Each row is a point on a landscape with many valleys, with its height.
A ball rolls from a point to the lowest of its 6 nearest points, and stops where none of them is lower. Distance is the straight distance between rows; heights are no part of it.
J121 (h 34.3): [135 100 156 105 101 134 147  88 156 111 151 115 135 117 134 115 135 131
 116 101  95 123 108 166 131 160 151  92 145 145  82]
J58 (h 42.1): [ 93 127 108 171  98 119 114 128 127 153  84  67 110 148 176  95 132 185
 105 117 119  96  93 113 130 113 136 130 103 150  54]
J458 (h 44.3): [196 172 117 105 192 145 172 143  99 181 137 104  98 124 146 156 123 120
 142 109 189 157 152 148 118  78 127 137 223  87 111]
J125 (h 46.7): [127 163 107 100 139 158 135 143 127 148  70 176  95 176 116 196 142  78
 156 136 190 127 135  79 108  86 151 130 121 131 186]
J193 (h 37.3): [111 135 143 121 141 142 158 102 112 141 159  74 119  82 140 159 142 147
 121  92 157 138 127 123 134 149 144 136 136 102  53]
J285 (h 60.3): [136 123  97 143 108 154 117  92 109 128 104  98 141 183 198  71 104 147
 121 149 101  99 120 184 124 160 114 139 153 154 103]
J154 (h 48.1): [ 81 149 105 165  99 141  57 114  65  73 119 161 129  87 118 137 141 136
 126 156 123 161 102 112 127 147 118 155  80  90 170]
J961 (h 51.5): [142 130 134 112 138 132 138 155 164 132 104 175 139 156  82 153 133  73
 139 123 151 150 159 136 114 121 110 165 155 152 239]
J820 (h 56.2): [108 170 112 108 113 142 101 140  89  86  77 128  96 114 105 162 161 151
 195 109 111 206  87 113  99 104 122 159  48 118 167]
J361 (h 43.3): [103 133 159 176 175 112 121 142 150 169 127  95 116 190 168 130  86 152
 117 193 133  84 129  90 137 113 108 150 104 115 125]
J859 (h 46.0): [109 108 125 169 110 122  98 167 180 127 156 159 108 196 164  79 101 104
 118 183  58 101 118  80 107 166 154 135 119 158 129]
J195 (h 44.7): [135 103 160 144 118  93 108 184 170 153 188 199 128 203 153  88  62  73
 162 208 102 137 135  91 111 113 186  69 140 166 136]
J51 (h 52.8): [134 143 124 158 140 128 105 136 149 138 135 103 138 219 184  71  65 133
 125 195  98  93 129 107 128 153  99 177 133 148 145]
J276 (h 32.1): [ 88 118 105 177 127 104 101 175 182 184  98 111  87 193 153  85 103 158
 105 147  99 102 104  68 134  93 149 128  76 156  91]
J788 (h 43.4): [ 95 100 123 148 104 120  68 167 159 114 182 191 103 124 100 110 144 116
  88 157 113  98  89  99 118 151 172  98  93  90 160]
J254 (h 5.2): [142  99 100 141 107 133 131 127 163 144  92 122 111 147 169  52 147 144
 158 110  92 153 108 141  98 132 178  54  98 176  61]
J822 (h 49.6): [118 160  99 153 125 120 105 120 128 147  91  60 124 171 197  84 119 193
 122 155 116 131 122 135 123 124 101 170 111 126 105]
J889 (h 40.2): [158 132 146  82 182  99 167 156 144 117 130  79 132 124 120 149 111 148
 139 145 129 127 157 122 155  99  72 144 194 145 164]
J260 (h 39.1): [139  93 119 110  91 147 130 102 165 120 135 111 124 148 153  74 107 123
 126 117  85  77 124 160 115 159 140  90 157 169 106]
J511 (h 60.2): [130 162 136 134 113 130  90  96 124  83 111 112 145 165 143  98 138 149
 152 139  90 168 122 157  97 143 105 170  96 137 173]
J928 (h 31.2): [202 127 123  59 142  77 145 146 162 151 185  74 128 151 128 121 118 112
 140 111 112 100 108 160 156  99 169  81 167 153  47]
J353 (h 26.8): [118 107 138 120 110 130 143 129 135 151 152 132 117  86 114 146 156 137
 125 101 158  77 125  95 134 117 151  91  80 102  76]
J368 (h 32.0): [152 103 124  78 123 108 149 122 163 133 167  66 115 148 153 100 120 148
 139 106  99 125  87 166 127 144 164  90 152 166  36]
J496 (h 45.3): [120 164 156  95 138 157 145  90 116 112 102  93 128  81 110 149 160 126
 150  95 160 211 138 158 124 143 125 146 144 109 112]
J765 (h 44.9): [123 155 108  81 126 148 148 127 144 123  86 150 130 100 100 167 171  99
 148  94 167 181 144 141 116 110 132 128 125 128 183]
J384 (h 29.1): [152 118 161  80 137 105 155 121 162 137 169  82 123 102 121 148 145 139
 120 106 102 117 109 152 153 124 165 106 149 145  58]
J944 (h 39.9): [ 77 156 174 127 117 160 141  81  82 104 121  94 126  69 105 160 145 117
 137 106 133 184 100 109 148 142 145 133 106  72  34]
J235 (h 35.3): [ 93 134 125 112 128 167 173 111 124 150 152 100 134  35  89 204 124  81
 126  94 155 183 143 116 145 155 150 122 157  91  54]
J701 (h 35.7): [179 121 151  89 164 108 161 140 119 146 131  90 134 104 113 142 101 112
 131 113 149 135 167 163 168 103  91 152 238 137 142]
J929 (h 35.4): [123 132 126 130 128 103 133 159 166 124 139  82 127 179 152  89  57 184
 118 181  72  93 119 101 131 149  81 157 103 146 138]
J719 (h 42.5): [ 86 147  66 194 134 117 104 166 159 157  87  97 119 183 172  74  77 171
  96 158  62 137 114  89 138 143 121 188  93 163  95]
J184 (h 58.6): [124 160 114 158 111 117  68 115  83 105  91  95 130 156 156 111 141 163
 141 145  95 182 121 116 117 120 110 178  57 138 147]
J485 (h 36.9): [ 84 149 119 202 121 142  79 144  71 116 146 178 128 131 129 129 137 115
 111 202 137 127 140  82 129 153 139 179  97 107 153]
J232 (h 47.6): [160 102 147 108 125 114 136 120 116 131 147  86 138 137 106 116  72 128
 118 128 122  79 161 168 173  96  78 145 223 161 155]
J773 (h 35.0): [107 150 128 126 108 172 147  83  51 129 115 130 154  59 110 169 149 109
 147  84 163 167 144 139 133 156 134 131 116  83  68]
J769 (h 43.2): [131 154 100 101 109 159 134  92  85 107  87 163 138  98 101 173 171 102
 151  90 174 184 138 146 108 121 140 136 112 114 157]
J734 (h 39.6): [ 79 125 123 149 147 132 113 144 147  91 152 155 131  76  97 141 135 142
 106 156 123 126 117 115 131 143 106 137  94  96 184]
J592 (h 33.2): [ 63 127 126 150 106 141  97 142 119 108 132 139 111  83 108 125 149 170
 117 140 101 113  74  78 139 130 117 123  61 106 116]
J23 (h 41.9): [113 129 158 137 146 125 129 141 152 115 153 158 162 145  97 124  96  92
 114 180 137 112 174 129 123 142  86 156 164 137 212]
J98 (h 48.5): [112  97 116 167  95 134  93 128 124 127 139 176 110 127 127 106 152 148
 101 126 112  90  95  98 116 157 157  84  84 127 106]
J580 (h 33.0): [120 101 100 146  80 127 107 153 193 106 139 173 104 163 152  63 118 119
 153 140  36 138  90 102  95 157 141  93 115 167 125]
J540 (h 52.6): [145 146 136  99 127 137 147 111 136 117 108 139 152 112 107 133 154 105
 145 102 141 172 163 170 119 142 109 156 157 135 195]
J462 (h 42.4): [156 103 136 123 144 114 135 127 161 148 150 102 115 188 173 113  97 139
 121 156 114  48 116 135 135 118 118  97 145 145 103]
J927 (h 32.7): [121  75 132 115 144 113 181 160 131 162 134 166 171  39  87 154 124  72
  60  89 117 127 165 173 163 123 113 116 168 115 148]
J768 (h 49.7): [101 155 135 183 173 106 100 144 142 187 108  97 121 214 186 104  62 150
 111 198 125 115 115  82 146 114 114 186 107 109 124]
J695 (h 51.6): [108 168 101 147  91 111  79 134  37 133  74 100 118 120 139 116 164 132
 187 130 139 170 120  83 100  83  98 177  61 130 140]
J283 (h 37.7): [168  98 151 138 140  94 115 153 160 152 165 168 122 189 132 110 111 106
 130 178 133  87 125 110 121 110 158  50 104 160 125]
J612 (h 41.6): [ 89 152 117 155  77 140  82 113  28 113  88 145 134  68 126 115 160 129
 153 135 137 129 103  96 135 133 103 150  75 109 118]
J984 (h 43.5): [152 106 115  78  98 141 162 129 140 172  52 176 131 110 110 153 167  62
 116  44 140 196 149 175 120 132 158 150 174 150 159]
J448 (h 43.7): [ 78 141 122 185 103 133  83 134  94 112 112 131 126 124 151 117 143 154
 123 161 130 119 124  79 142 126 114 158  72 129 131]
J326 (h 47.5): [ 69 124 111 171  77 131  38 145  81 114 115 172 104  80 112 118 151 140
 104 147  86 100  66  75 151 154 146 130  82  89 116]
J582 (h 39.4): [191  97 150  82 114  46 147 162 145 153 170 106 164 116  73 162 114  80
 143  72 102 109 131 159 220  92 168 123 209 164  64]
J221 (h 38.4): [134 110 151 123 164  97 152 144 165 142 146  97 115 138 146 151 129 159
 113 143 137  75 123 118 140 103 125 106 120 133 105]
J656 (h 51.1): [146 140 144 115 132 146 142  64 103 109 122 106 145 117 131 131 156 126
 132 102 142 188 153 187 122 156 127 150 161 118 118]
J92 (h 23.1): [148  95 148 110 155 112 169 124 133 146 156 140 129  84 102 180 148 114
 115  99 148  82 142 123 143 118 158  80 124 101  89]
J736 (h 41.8): [114 132 125 147 125 148 130  97  90 121 115 103 128 108 152 136 154 156
 119 115 170 108 139 113 121 123 113 145 109 106  99]
J416 (h 34.8): [149 118 152  68 143 115 143 116 146 123 167  55 120 127 131 117  82 144
 124 114 108 100 117 172 160 124 100 143 203 154  78]
J211 (h 40.1): [123  99 122 169 123 110 111 175 181 164 139 156  92 208 160  88 102 119
 128 181  99 103 111  93 114 123 165  91  98 167 120]
J88 (h 41.4): [164  89 146 120 145 125 157 103 127 145 154 112 140 151 143 122 112 142
  95 121 121  55 143 160 132 143 122 111 179 138 106]
J455 (h 30.7): [145  78 142 141 143 122 155 120 130 147 152 165 136 154 126 135 131 133
  87 126 134  50 140 131 114 147 144  90 124 123 113]
J552 (h 36.6): [ 82 153 127  99 144 160 159 127 147 105 108 134 140  32  92 162 146 124
 115 107 142 183 139 141 150 124 117 123 135 105 157]
J757 (h 47.7): [108 157 129 146  89 135 100 101  51 115  90  90 128 114 160 113 150 168
 142 113 149 151 119 122 131 117 113 156  86 114  96]
J499 (h 20.9): [117 100  78 165 111 117 121 173 192 156  90 121  97 178 156  64 123 156
 154 126  73 149 101 112 108 121 156  74  93 176  93]
J604 (h 39.3): [ 90 114 108 145  86 126  57 142 160  89 149 197  90 112 110  99 134 131
 104 135  53 144  61 113 119 164 167  77  93  91 141]
J100 (h 50.0): [140 140  93 114 141 150 134 138 127 139  93 187 122 159 101 168 163  76
 143 125 175 155 142 121  99 106 137 155 127 136 225]
J328 (h 41.1): [133 152 109  99 147 166 167 145 121 136  86 152 125 114 110 175 146 102
 152 105 220 157 162  95 120  93 123 120 150 112 163]
J698 (h 33.1): [150 110 115 134 136  76 126 203 194 150 151 144 108 197 147  75  80 140
 151 184  97 126 118  89 125 102 148  81  80 180 114]
J864 (h 37.2): [ 91 108 139 118 148 123 117 159 160 106 171 167 129  63  61 148 128 119
  92 124 110 104 101 143 139 143 138 109 114 104 169]
J793 (h 41.0): [127  88 172 140 132 112 122 142 169 118 176 155 144 165 108 121  86  95
  94 172 106  57 130 120 130 134 118 113 156 156 163]
J924 (h 49.5): [ 96 123 121 145  73 153  86  99  58 113 114 189 120  65 104 117 146 136
 117  84  93 106  88 131 139 161 169  82  74  70  76]
J586 (h 49.3): [139 139 102 102 128 156 172  96 114 144  83 163 158  92  94 166 160  87
 130  66 162 209 165 171 133 144 150 144 166 111 135]
J692 (h 48.0): [168 145 124  94 138 148 170 110 116 137 114 107 119 131 118 134 163 111
 145  91 166 180 157 166 122 134 139 146 194 135 138]
J257 (h 46.8): [137 130  79 107 118 151 102  93  92 101  80 167 117 126 103 177 179  85
 160  91 145 155 123 148  80 116 154 156  92 135 194]
J278 (h 31.6): [115 105 166 176 181 124 143 133 113 141 146 173 145 166 120 154 101 119
 103 185 163  91 150 116 123 137 114 131 130 113 168]
J706 (h 52.3): [161 156 130 103 137 131 126 106 130 140 143  60 122 167 170  91 103 175
 138 152 121 119 121 186 122 128  80 157 180 130 120]
J445 (h 31.1): [150  91  93 139  85 141 108 128 154 118 144 186 120 144 139  65 138 132
 123 109  98 143 122 137 108 153 170  42  97 146  98]
J542 (h 45.9): [ 98 131 132 141  83 152 120  84  70 124 103 116 126  83 149 123 154 154
 114  98 129 118 101 120 133 144 140 116  90 115  49]
J279 (h 26.2): [169 106 145 104 130  96 154 125 153 153 170 129 137 114 107 139 141 117
 108  97 125  85 141 153 144 128 166  65 130 132  90]
J557 (h 44.1): [125 126 115 117 117 130 124 124 161 113 119  68 119 174 185  69  92 184
 131 154  75  91  96 157 131 144 105 137 138 157 100]
J422 (h 31.9): [105 136 142 146 167 130 140 133 146 101 140 133 138 120 124 152 125 145
 116 167 146 113 147 102 128 125  90 148 117 110 176]
J659 (h 34.5): [133 156 147 153 179 127 130 139 126 150 116 115 126 187 142 138 105 127
 148 174 169 127 147 106 119 113  93 165 120 113 179]
J512 (h 37.0): [136  96  98 166 103 122 108 155 160 144 124 157  99 182 163  72 137 126
 138 149 102 102 119 110 103 136 159  79  94 165 111]
J381 (h 31.0): [173 116 157  92 155 100 166 127 147 148 175  64 132  98 122 149 118 118
 126  99 121 105 130 156 166 126 142 128 221 145  74]
J524 (h 49.9): [162 134 112 140 114 151 111  70  32 104 106 127 146 123 136 147 165 132
 151  92 148 170 145 173 103 134 148 152  97 110 124]
J672 (h 18.8): [114 118 136 141 112 162 142  61  90 112 136 148 157  79 126 146 151 128
 104  89 130 124 130 157 129 171 151 127 115  97  84]
J694 (h 32.8): [142 115 144  99 161 105 191 134 151 146 152  86 148  42 108 175 122  93
 115 100 122 172 152 142 171 141 146 144 205 131  79]
J64 (h 53.3): [ 95 128  93 160  96 140  67  95  17  85 112 173 140  68 117 133 144 135
 120 134 125 129 116 120 124 145 115 124  83  84 132]
J240 (h 32.3): [110 108 134  99 158 113 177 151 154 127 134 144 152  28  85 171 135  93
  93 121 128 129 142 145 170 118 122 113 156 122 158]
J807 (h 41.3): [144  94 179 130 161  92 119 161 175 145 163 130 118 206 149 129  51 114
 138 180 102  50 118 110 133 112 131  96 147 162 140]
J53 (h 25.8): [ 93 128 160 165 176 134 145 141 120 132 131 147 123 136 126 176 113 121
 125 175 189 101 140  78 129 112 104 130 107 104 166]
J858 (h 46.2): [161 158 137 102 157 129 139 116 130 142 145  61 117 149 150 119 136 166
 131 128 149 134 128 172 131 115  92 160 172 115 119]
J606 (h 20.3): [128 113 128 107  94 130 119 135 176 109 130 137 110 124 143  86 138 167
 133 117  82 148  85 119 124 141 159  69  66 155  93]
J428 (h 40.6): [103 147 143 139 119 151 114  79 103  80 113 132 156 104 134 125 154 157
 119 118 118 159 120 156 129 151 121 136 110 112 125]
J531 (h 39.7): [104 124 147 129 127 121 126 112 155  91 140 132 152  92 120 117 133 159
 100 128  95 123 117 147 126 154 119 128 119 133 150]
J727 (h 39.5): [118 136 118 151 126 147 123  88 103 100 115 149 154 106 123 137 156 131
 114 108 151 141 147 156 121 156 121 136 118 112 163]
J980 (h 34.2): [130 118 147 112 159  75 137 184 178 144 167  99 118 194 147 113  53 142
 138 169  70  76  99  93 143 114 105 125 106 156 129]
J291 (h 61.9): [ 93 136  83 217 127 142  94 163 144 155 116 157 112 186 186  82 105 102
 104 176  52 119 135  68 124 150 190 180 113 172  97]
J325 (h 27.1): [ 83 153 116 132 122 154 116 138  93  93 101 145 124  69 103 152 163 144
 153 153 174 135 132  85 128 122  92 145  80  91 153]
J677 (h 29.6): [121 114 115 118 104 102 121 177 194 130 155 115 111 170 142  93  94 166
 122 158  52 111  90  93 113 149 125 104  76 173 117]
J786 (h 34.6): [187 108 141  84 125  76 120 165 171 129 158 125 139 179 127 111  82 112
 152 157 109  79 127 133 149  92 136  62 137 176 111]
J119 (h 27.6): [121  89 157 134 160 103 131 147 145 144 172 185 114 119  88 169 134 114
 116 140 153  73 128 102 138 110 146  76  92 101 138]
J588 (h 32.9): [110  96 149  97 147 103 143 155 183  95 166 144 135  86  90 149 135 140
 112 134 108  87 103 110 137 128 121 115 108 140 154]
J153 (h 44.6): [152 157 136 113 180 126 178 138 129 143 134  81 117  96 147 158 127 139
 125 116 180 134 162 134 134 110 113 131 177 104 111]
J256 (h 52.7): [ 95 126  78 179  79 129  44 181 158 129 128 191  72 138 131  83 146 118
 119 161  78 156  88  75 128 137 174  90  79 128 108]
J733 (h 39.8): [ 96 122 121 128 137 148 135 118 132  90 118 162 157  52  77 141 149 108
  95 116 149 144 136 164 134 148 103 126 139 105 171]
J661 (h 65.0): [151 134 128 146 119 145 110  86 112 105 127 120 152 163 172  92 114 142
 113 140 106 107 145 175 112 160  95 142 160 150 136]
J833 (h 13.4): [140  96 138 128 126 142 169  90 116 147 153 146 156  90 104 159 147 125
  83  87 123  98 154 155 138 159 145 114 138  98  94]
J475 (h 48.8): [173 130 137 107 181 109 153 119 123 164 168  92 119 162 171 111  96 144
 102 138 137  67 104 175 132  86  99 135 203 105  81]
J749 (h 34.9): [102 122 168 120 112 149 128  92 139  91 141 136 130  73  98 138 138 148
 103  95  91 137  78 161 145 150 153 100  96 105  82]
J412 (h 36.0): [127 140 117 101 147 154 181 121 124 134 115 135 147  49 102 169 152 110
 117  98 179 156 166 128 152 122 124 127 160  95 136]
J932 (h 40.3): [119 125 136 131 134 108 143 136 155 115 138  76 125 154 159 117 107 204
 116 146  92 111 115 124 128 147  95 144 111 143 120]
J108 (h 36.2): [168 125 124  77 138 130 198 150 159 165  91 129 134  88 114 154 134  84
 127  82 168 216 167 143 149 111 137 145 213 146 157]
J894 (h 44.5): [178 167 108  88 152 164 155 128 113 161 117  95  74 131 132 159 150  95
 167  66 185 193 132 140  94 114 161 171 194 113 102]
J250 (h 54.6): [176 150 110 126 147 139 139  86  82 140 110 105 126 163 158 134 167 134
 159  98 163 144 153 169  93 132 113 156 145 116 144]
J618 (h 30.8): [170 101 131  77  98  91 131 139 184 114 168 126 142 137 109  96 106 120
 130 115  88  99 121 144 134 117 153  65 133 176 102]
J27 (h 39.0): [122 162 107 109 124 160 164 110  67 132 104 121 134  83 127 158 155 116
 151  94 200 155 165 116 115 113 125 138 139  90 114]
J105 (h 46.1): [114 168 117 137 122 122 127 131  93 136 102  84 114 125 152 129 149 150
 165 120 191 145 135 105 115  94  93 165  97 111 129]
J839 (h 32.4): [139  71 165 102 107 104 159 118 148 147 151 121 164  81  94 129 106  95
  95  78  93  96 153 177 160 134 137 122 186 158 105]
J490 (h 38.3): [ 69 126 106 183  98 142  61 143 134  90 130 177  94 134 137 104 134 150
 100 148  58 130  74  78 127 157 155 126  74 128 112]
J562 (h 5.3): [128 139  97 153 100 131  39 116  36  98 113 159 114 112 115 148 146  94
 153 144 109 184 114 108  99 115 147 159  58 123 198]
J546 (h 39.2): [126 147 145 112 145 136 146 118 142  98 134  95 150 119 130 138 140 162
 134 130 141 148 150 141 123 132  96 156 129 129 160]
J197 (h 43.0): [138 128 128 139 154 131 141 108 118 139 124  88 130 127 158 127 133 162
 106 138 162  94 143 141 128 127 106 138 151 114 117]
J832 (h 35.2): [ 85 135 149 122 120 173 152  87 109 100 121 144 156  42  85 170 144 104
 109  96 127 179 125 165 145 158 149 124 123  83 100]
J619 (h 38.7): [148 105 145 103  92  64  83 168 163 100 192 189 157 163  64 106  75  66
 123 131 121  99 149 132 144  77 146  58 149 181 148]
J714 (h 47.0): [122 162 114 132 100 147  94  88  55  97  79 128 129  99 128 132 167 132
 176 108 139 183 117 128 112 110 137 145  81 120 144]
J169 (h 43.9): [114 146 117 149 140 127 108 115 122  87 127 142 144 129 110 128 150 118
 137 150 149 162 143 121 110 139 112 162  96 120 206]
J427 (h 37.5): [131  93 123 109  74 100  92 143 194 100 178 185 141 133  99  76 111  98
 120 123  84 115 116 134 103 130 140  55 127 170 145]
J200 (h 35.1): [101  97 167 165 130 106 106 156 163 134 198 205 122 149 105 122 107 100
  94 191 111  86 110 100 114 134 167 105 121 111 159]
J861 (h 34.0): [186  71 121  88  98 108 132 124 152 145 172 143 149 152 118  94 115 107
 126 100 108  82 148 165 116 127 161  63 160 166  95]
J569 (h 40.9): [110 170 128 110 119 165 135  79  78 101  96 130 142  67  99 152 158 105
 155  95 154 199 124 148 127 135 135 144 115  94 123]
J890 (h 45.0): [158 161  90  77 112 171 162 126 102 152  72 120  98 123 119 190 169  91
 164  62 180 164 136 105  97 118 176 151 168 126 118]
J396 (h 48.7): [125 101 183 137 144 107 122 133 144 132 164 145 145 166  99 130  40  95
 115 166 115  63 166 130 138 113  95 136 183 151 172]
J277 (h 36.8): [131 113 136 121 149 129 176 112 135 122 132 124 155  75 106 144 149 128
 109 117 144 128 158 154 140 139 109 133 163 116 143]
J2 (h 30.4): [142 107  89 152 116 119 111 175 167 153 135 152 113 174 139  65 125 130
 134 168 126 141 126  93 126 110 155  49  84 156 108]
J26 (h 42.0): [177  71 157 107 126  93 132 136 138 137 153 134 151 170 100 125  89 100
 124 117 114  40 142 150 148 104 123  80 174 163 124]
J216 (h 34.4): [166 108 164 112 123  66 121 164 178 115 182 154 140 146  98 123 116 102
 133 155 118  85 111 112 141 100 136  65 114 161 140]
J938 (h 10.1): [ 99 141 104 162 142 153 121 132  71 114 119 188 136 114  97 150 139 107
 136 159 195 124 152  92 119 129 107 146  98  92 176]
J988 (h 43.6): [ 93 106 120 140 106 149 111 114 134 108 149 178 128  79  99 127 152 133
  87 115 122  96  92 139 133 156 145 103  84  89 127]
J367 (h 27.7): [144  84 155 102 119  93 163 138 167 144 171 138 160  67  74 147 133  91
 105  90  97 103 137 166 159 127 145 106 149 142 129]
J946 (h 38.0): [135 143 139 122 166 139 160 130 129 134 109 145 141 129 110 159 133 115
 133 135 190 131 171 127 127 119 101 128 154 115 176]
J658 (h 47.2): [128 120 155 116 119 127 142 102 141 112 135 115 154 121 120 114 115 134
 119 119 124 105 161 176 136 143  92 151 175 147 163]
J274 (h 46.9): [149 160 150 100 178  96 141 166 155 129 145  85 127 176 118 137  61 150
 160 176 112 123 152 116 134 104  52 167 147 136 193]
J710 (h 47.8): [143 183 166 101 136 133 134  75 110  93 108  73 126 136 141 120 145 148
 151 102 127 208 113 177 123 143 126 160 138 123 100]
J472 (h 41.5): [173  89 152 126 180 127 184 116 101 165 120 143 164 129 123 161 108 128
 100 104 157  99 180 149 133 120  99 125 209 102 141]
J7 (h 32.2): [148 137  90 139 118 147 119 100  51 125  96 145 130 133 123 149 167 110
 162 114 177 134 158 121 108 121 116 151  93 113 168]
J79 (h 25.7): [102 115 124 146 101 121  98 162 180  98 135 135 111 130 124 111 130 178
 111 144  59 121  73  91 126 153 134 110  71 138 116]
J703 (h 42.6): [161 131  91 102 143 167 158 105  88 149  83 153 125 142 112 166 169 103
 160  74 167 150 161 137 107 124 136 141 154 124 177]
J141 (h 47.9): [145 166 123 137 157 128 139 117 103 152 116  65 104 154 166 113 143 153
 144 125 184 138 132 143 102  92 106 161 135  92 113]
J147 (h 45.8): [133 158 118 128 140 131 112 134 130 113 114 106 120 166 127 142 143 143
 175 139 135 152 143 116 102 122 101 181  84 118 189]
J174 (h 41.2): [162 149 132 137 192 138 154 129 103 163 101 155 122 183 131 158 126 119
 161 136 197 135 165 128 106 110 102 129 154 117 182]
J611 (h 50.3): [121 168 111 163 114 122  95 121  84 152  80  72 118 165 165 105 142 165
 142 139 161 138 127 114 113  89 103 181  88 110 131]
J10 (h 57.3): [160 122 160 140 181 128 119 115 116 172 143 121 141 195 154 136  58 127
 128 176 129  68 140 156 145 113  62 125 201 122 138]
J990 (h 55.1): [135 148 146 164 134 116 115 123 146 111 153 130 145 183 144 102  91 118
 122 192 111  96 155 116 132 155  98 175 133 143 166]
J298 (h 34.1): [149 154 109  97 152 157 190 141 126 155 128  99 129  60 110 184 134  94
 122  98 196 209 164 117 157 133 157 135 211 109 103]
J293 (h 25.4): [133  98 128  97  78 135 132 107 169 103 134 147 130 136 141  70 113 125
 137 100  68 129 100 158 108 142 165  47 126 171  99]
J797 (h 37.6): [127  99 123 115 162 137 187 131 125 147 106 182 169  88 100 162 140  98
  95 106 167 143 184 134 135 130 107 119 170 123 181]
J320 (h 36.1): [110 121 148 119 138 144 177  90 131 135 128 129 160  39  93 163 137  93
 102  93 133 180 144 173 157 157 133 135 166 114 102]
J639 (h 37.1): [ 95 116 131 176 114 108 106 180 154 173 129 134  96 164 142 107 123 156
 114 142 127  86 107  59 130  94 136 114  66 135  96]
J269 (h 49.8): [156 148 143 120 131 134 131 102 127 117 122  95 143 168 138 115 132 141
 149 133 135 130 150 162 119 139  88 162 163 134 170]
J901 (h 46.3): [137 170 113  89 135 147 139 139 124 120  90  97  99 141 127 167 161 127
 182  79 178 180 127 126  95  94 133 152 121 123 157]
J52 (h 27.2): [ 88 123 147 128 101 140  98 131 157  73 113 159 105  90 123 111 125 191
 108 126  55 144  52 113 129 152 148  88  72 110  94]
J610 (h 43.1): [175 165 109  96 165 150 176 156 130 163  87 114  98 130 133 175 140 112
 148  83 197 164 156 114 121  88 155 128 200 112 135]
J32 (h 35.9): [103 127 114 158 110 131 101 131 162  94 124 121 130 170 176  89  87 165
 114 165  35 122  94 100 122 167 113 156  91 161 123]
J798 (h 51.3): [ 97 159 127 150 116 132  91 139 118  78 117 117 140 123 128 123 135 184
 130 149  96 170 110 101 122 139 100 160  62 120 157]
J198 (h 59.4): [104 117 100 200 116 141  92 105  95 116 113 133 128 154 181 111 139 143
 100 161 102 109 132 108 119 163 134 151  93 150 125]
J54 (h 35.5): [175  99 146  71 137  86 141 149 118 130 162  73 136 124 107 137  71 121
 127 104  99  74 125 158 205  65 113 146 235 155  98]
J520 (h 35.6): [ 87 117 125 138 100 159 119 107  78 123 131 158 126  56 101 142 164 132
 128  98 143  92 110 113 139 146 126 119  91  82 102]
J407 (h 51.7): [127 140 106 140 128 140 130  94 115 141 115  58 110 154 204  90 123 179
 114 131 119 124  95 179 125 137 129 149 148 119  60]
J904 (h 45.6): [155 119 137 103 123 123 167 114 112 152 116 128 157 106 102 121 128 100
 120  78 146 164 181 186 140 129  96 156 206 142 165]
J67 (h 47.1): [101 173 106 127 113 120 106 158  75 149  77 115 114 131 134 128 145 121
 191 130 185 141 131  55 104  82  92 173  76 113 151]
J82 (h 43.8): [134 184 119 116 147 144 153 152 115 149  79 105  93 155 147 166 140 120
 174 114 210 144 143  82 106  73 109 147 127 100 164]
J950 (h 48.6): [ 82 120 125 206 127 133  85 151 130 139 136 153 121 168 154 114 121 128
  99 187 115  97 119  73 135 147 138 155  91 129 126]
J848 (h 48.9): [124 182 114 108  95 132 121 105  49 150  91  77 106 117 155 135 164 113
 188  84 190 176 125 124  88 101 133 169 121 115  72]
J99 (h 38.1): [139 106 119 132 101 109  92 167 185 111 178 179 111 145 117  93 139 133
 115 163 102 122  91 109 119 140 154  65  83 134 144]
J251 (h 40.5): [134 138 154 102 150 134 151  93 135 105 144  57 134 113 151 126 127 157
 125 121 121 151 113 172 134 169 118 140 169 128  70]
J335 (h 48.4): [126 159 109 169 110 131  73 134  86 119 104 117 125 162 144 127 146 121
 157 155 130 164 132  99 108 125 134 180  58 131 177]

Two balls start at each pair of points below. Name the first point that both come to, or write none.
J448 and J198 => J79
J788 and J531 => J119
J932 and J980 => J677

For each start below, name the point where the ball stops.
J396 => J254
J326 => J254
J51 => J254
